The views of a scene show one set of named points, each view turned or mirrored, and shifted as a whole, with a little noise and some points left out.
In the rows, 128 means zero.

Scene 1
View 1
Z820: 103 117 162 138 135 117 112 135 136 125 119 130 131 105 125 136 119 124 150 136  99
Z37: 108 132 174 160 148 107  97 112 116  89 134  98 117  97 145 139 117 109 146 130 118
Z976:  81 139 161 124 103 122 117 135 151 123 124  84 129 118 148 123 119 134 152 110 108
Z253: 100 110 111 104 135 110 121 157 134 152 130 135 136 122 119 103 125 111  98 130 105
Z344: 120 104 159 136 131 120 119 133 135 130 120 171 117 112 111 138 128 124 152 141 100
Z355: 106 137 142 131 108 127 102 123 129 112 146 111 113 118 123 103 121 115 118 111 132
Z880:  94  94 139  75 127 115 127 135 146 132 133 121 100 144 131 126 121  95 101  90 122
Z729:  93 127 165 135 129 117 108 131 140 119 123 107 130 108 132 133 114 125 149 125 104
Z920:  89 122 175 125 125 119 113 130 149 118 118 103 126 111 138 143 113 127 158 116 101
Z626:  97 111 183 137 142 123 100 124 140 110 120 122 122 103 121 156 106 122 153 120 102
Z450:  95 127 125 115 132 114  98 131 122 116 148  92 123 120 127 104 114  98  90 108 128
Z250:  93 103 141 106 155  96 122 140 133 127 119 110 124 121 146 135 122 100 120 122 103
Z128: 117 118 153 147 136 116 106 129 124 118 129 147 122 102 115 129 122 117 140 141 109
Z311: 108 134 156 140 110 117 122 129 136 121 127 123 120 114 140 119 131 128 154 129 113
Z750: 104 126 167 136 101 133 118 135 150 132 120 137 127 114 123 128 125 142 165 128 101
Z668:  91 108 160 122 149 111 103 134 137 119 123 113 129 107 127 142 108 113 131 121 102
View 2
Z750: 126 138 130 121 114  89 128 145 142 113 144 152 147 142 118 130 121 145 129 137 150
Z344: 127 142 163 133 119  94 133 149 150 108 139 128 125 151 133 109 126 121 123 124 138
Z355: 129 133 146 101 138  93 135 106 138 165 131 138 126 137 105 143 112 135 132 107 147
Z920: 129 130 123 128 131 115 136 130 139 105 133 132 143 121  99 147 122 159 133 142 141
Z729: 146 129 135 129 131 111 142 122 146 118 133 131 142 127 109 145 118 153 140 138 144
Z128: 146 136 168 132 121  95 140 135 156 119 140 128 129 147 132 115 116 127 133 123 143
Z880:  89 147 137 120 144 108 119 118 124 160  97  94 102 116  94 149 129 137 102 109 130
Z976: 132 132 115 115 130 104 131 122 135 128 131 144 148 122  99 156 116 162 135 139 150
Z253: 133 155 144 125 139  88 124 127 136 172  89  94 118 129 143 127 113 129 116 125 149
Z37: 160 116 155 125 150 132 164 101 155 108 151 133 134 131  98 146 116 142 156 123 134
Z311: 134 135 131 114 142 100 138 126 141 127 140 148 138 142 116 136 113 133 137 126 150
Z668: 141 134 148 137 131 121 140 122 148 119 120 104 129 118 111 141 122 153 130 136 133
Z820: 142 136 145 131 128 105 139 135 149 111 132 126 136 136 124 131 120 143 134 136 145
Z450: 145 133 150 110 147 108 138  90 138 181 104 105 117 117 103 155 113 148 134 110 142
View 3
Z344: 104 144 119 137 113 129 119 145 128 127 127 147 111 142 133 104 155 143 131 137 111
Z626: 101 148 134 158 116 129 126 121 143 114 136 142 160 119 116 103 147 120 134 114 112
Z750: 111 152 124 124  96 152 118 151 133 129 131 138 139 117 136 123 142 136 141 111 103
Z668:  97 134 121 156 115 140 135 115 126 105 136 126 148 119 120 101 146 105 126 122 125
Z128: 110 124 130 149 116 124 121 140 135 119 126 129 119 134 121 117 145 137 125 132 117
Z37: 104 106 153 184 138 122 128 114 159 105 156 122 157 118 107 139 134 136 128 111 117
Z311: 109 130 125 134 113 152 124 145 132 122 145 120 129 116 136 136 131 137 134 116 111
Z880: 104 158  96 137 145 151 156 121  95 133 151 101 124  97 145  79 109  99 122 140 146
Z450: 117 109 116 152 132 138 144 124 113 115 131  75 129  94 122 119 107  91 113 133 147
Z729: 106 130 126 148 109 147 127 129 136 110 138 122 154 113 123 123 140 118 132 110 112
Z820: 101 131 124 145 107 144 124 134 132 109 133 133 136 127 125 117 151 124 131 120 112
Z355: 126 123 129 142 125 134 132 143 129 133 131  89 130  94 126 130 105 120 123 125 131
Z920:  99 148 124 144 111 155 129 125 135 112 146 132 163 108 129 116 140 118 138 105 110
Z250:  89 125 103 153 129 158 146 111 108  99 153 115 131 127 134 102 141 103 121 131 132
Z253: 107 121  91 128 111 153 139 138  92 112 119  96  99 124 137 103 138  96 111 146 139
Z976: 109 142 123 132 103 166 129 134 130 117 144 114 161  97 134 130 128 114 140 101 112
View 4
Z344: 140 140 133 114 151 140 105 126 105 111  83 108 100 129 119 139 149 149 106 125 124
Z450: 142 126  93  88 121 183 149 146 116 115 151 121 144 126 117 139 152 129 142  86 147
Z880: 107 141  91  58 143 171 117 138 131 112 105 143 139 125 124 144 137 117 156  91 137
Z920: 144 109 127  84 127 130 124 120 123 133 122 123 109 106 108 126 147 139 143 130 104
Z668: 148 121 120  84 129 156 125 125 122 111 120 114 119 127 119 125 164 132 130 121 126
Z311: 135 121 124 125 133 135 125 140 113 137 121 116 107 112 106 144 130 159 118 101 126
Z128: 149 128 133 117 137 151 121 133 106 112 113 104 105 129 119 131 157 152 105 117 132
Z253: 144 144  88 105 139 172 132 123 119 103  98 116 163 136 102 157 136 122 121 103 141
Z250: 135 117 110  86 130 159 124 119 149 108 106 122 138 121 110 126 157 117 126 101 127
Z626: 148 114 139  81 130 138 116 123 112 119 120 111  95 117 125 117 166 142 132 138 113
Z355: 136 126 108 101 127 165 140 155  98 129 147 120 120 120 119 145 138 154 138  94 142
Z976: 147 108 116  92 122 132 134 126 112 143 135 127 119 101 103 138 130 144 152 124 109
Z729: 151 110 126  96 124 139 131 125 115 128 128 114 112 111 110 129 149 143 134 126 115

In a view up to two points have been moved. Name them for each view, in the order of its rows, or write none.
view 1: Z976
view 2: Z355, Z128
view 3: Z37
view 4: Z668, Z311

Scene 2
View 1
Z826: 148 123 137 130 119 120 122 126 112 152  93 133 136 129 107 143 118 161 132 126 128
Z118: 122  87 153 153 146 152 124  87 128 113 107 119 113 149  75 106 109 119 128 142 133
Z163: 119  99 122 142 156 148 100 106 111 132 126 135 123 139  93 126 103 145 121 147 111
Z895: 143 130 122 150 120 138 131 150 124 150  91 124 122 139 130 159 118 172 124 153 112
Z869: 162  86 117 155 135 131 162 132 120 112 103 109 106  99  85 127 122 135 156 109 118
Z362: 124 112 117 134 139 131 116 108 115 135 125 136  86 126  96 111 120 138 114 135 136
Z62: 151 143 117 127 146 124 133 130 113 161 105 117 165 122  92 150 120 171 144 123  94
Z805: 127 124 151 162 100 148 129 131 140 138  76 118 107 173 133 146 121 158 109 176 139
Z908: 130  96 146 156 137 156 114 119 124 126  95 128 145 157 107 143  97 153 131 156 111
Z640: 152  95 128 145 117 128 111 153 106 141  89 145 123 123 135 161 101 170 128 131 131
Z551: 122 115 140 162 109 151 122 131 134 136  85 124  91 167 133 138 118 153 107 174 139
Z251: 124 121 157 127 120 125 111  85 127 147  97 133 116 157  91 115 122 141 116 140 155
Z287: 143 113 134 149 129 136 133 125 124 137  93 118 136 139 102 142 115 155 137 138 115
Z977: 137  91 141 182 115 156 160 130 144 109  80 104  95 145 111 133 122 130 135 154 132
Z789: 138 127 123 145 124 133 133 128 125 145  99 121 107 136 110 133 127 153 123 143 127
Z952: 140 108 124 152 123 136 135 132 125 130 101 120  94 130 111 133 123 146 124 139 132
Z339: 159 114 117 142 126 125 141 143 114 141  95 124 121 111 109 149 120 159 142 121 118
View 2
Z977: 127 160  97 140 132  96  98 126 131 122 124 153 116 103 131 100  89 116 116  90 127
Z895: 128 141 148 139 114 132 133 135 108 109 142 133 153 108 142 132 130 132 146 116 162
Z869: 146 139 143 126 125  86 110 125 152 120 142 164 120 159 127 132  98 135 128  93 106
Z362: 117 128 119 116  95 119 139  95 148 135 149 129 113 150 104 150 130 140 115  90 152
Z62: 146 108 181 114 129 108 149 131 127 124 141 113 143 155 143 157 126 142 154 113 128
Z805: 110 150 105 143 119 130 130 122 103 128 128 115 137  77 138 122 118 112 131 107 173
Z118: 108 136 103 105 133 108 136 105 153 146 127  99  93 137  98 121 101 125 131  91 128
Z287: 127 132 144 125 131 117 136 128 128 120 134 116 137 126 131 135 113 129 146 110 139
Z640: 124 159 152 156 124 142 139 116 141 101 134 152 150 122 124 156 118 129 147 124 154
Z163: 116 140 141 106 118 143 153 119 151 117 139 112 121 147  92 135 123 145 151 118 150
Z789: 128 128 133 130 111 116 134 121 121 125 143 128 136 125 135 140 128 131 131  99 154
Z339: 139 134 160 140 120 109 129 124 133 113 142 149 144 140 142 149 117 136 139 108 134
Z826: 129 130 156 139 128 120 149 113 131 124 133 118 147 128 138 166 123 126 145 112 147
Z952: 127 139 127 132 110 114 124 115 131 124 142 141 129 126 127 136 120 129 122  97 147
View 3
Z789: 141 128 131 134 137 118 122 129 127 136 134 142 136 133 127 119 135 135 130 119 119
Z251: 140  98 125 127 125 107 138 132 137 107 108 117 131 121 146  95 101 134 133 144 124
Z118: 110  97 117 165 117 136 149 123 139 117 110 116 115  85 120 102 119 128 127 140  96
Z62: 125 123 155 158 146 105 102 109 137 123 152 158 107 144 171 122 162 140 146  95 133
Z977: 137 118 131 146 161 151 148 115 118 157 125 143 129  96  81 113 138 130 119 143 109
Z908: 122 101 122 149 162 123 125  99 131 109 130 135 127 111 131 127 162 123 142 142  95
Z163: 108 111 107 154 123 117 108 116 134 100 130 127 128 122 148 132 151 117 143 127  87
Z805: 167 115 125 100 177 114 139 114 124 128 127 138 155 115 101 116 134 137 135 152 111
Z826: 137 115 128 136 142 108 102 120 124 132 127 144 123 147 159 114 138 126 137 126 139
Z895: 150 131 131 123 164 112 110 112 123 133 146 155 142 139 127 133 161 132 140 122 116
Z362: 123 131 105 144  97 122 120 147 131 123 128 123 134 126 129 120 118 128 125 118 105
Z640: 137 120 105 128 160 121  85 114 105 144 128 146 136 154 139 135 161 109 138 143 120
Z339: 131 131 134 150 142 127 101 119 118 154 138 155 119 141 140 123 149 122 125 112 135
Z551: 158 123 114 104 157 119 136 122 122 126 128 133 157 117  97 125 135 132 132 149 100
Z869: 107 130 130 180 123 154 111 124 118 174 130 157 101 118 117 116 145 122 116 109 127
View 4
Z789: 110 133 120 124 131 134 113 124 135 126 131 132 137 115 151 111 103 126 100  99 116
Z869: 111 108 140 142 140 117 152 134 132 127 137 148 173  90 134 134 117  78  90  95 134
Z640:  96 157 100 118  94 128 129 112 169 141 142 134 139  85 138 116 116 118 119  86 128
Z362: 124 144 131 106 122 125 100 140 108 130 138 126 134 123 144 128 106  92 112 117 124
Z977: 116 116  97 147 146 117 163 137 146 114 140 123 130 141 137 110 104 114  86  94 150
Z287:  99 127 120 137 136 131 119 133 157 117 130 137 139 102 145 118 127 125 114 102 125
Z62:  93 126 150 138 143 136  90 123 163 122 118 160 159  73 154 116 137 138 122 106  97
Z952: 115 133 116 129 128 128 128 124 133 131 138 129 142 119 144 115 103 110  95  98 127
Z251: 100 117 112 106 117 147  96 143 116  99 129 113 104 130 157 127 117 117 128 126 130
Z551: 116 151  86 123 124 131 127 128 146 124 140 111 109 151 147  99  95 140  99  97 137
Z908: 108 149 107 142 135 119 121 149 174 115 132 130 127 115 136 111 136 125 129 112 144
Z895: 104 148 108 134 125 133 115 112 168 137 131 138 141 110 150  98 109 148 101  88 112
Z118: 114 113 114 128 141 121 134 160 128  99 139 120 118 132 139 132 121  91 119 123 157

In a view up to two points have been moved. Name them for each view, in the order of its rows, or write none.
view 1: Z163
view 2: Z977, Z62
view 3: none
view 4: Z118
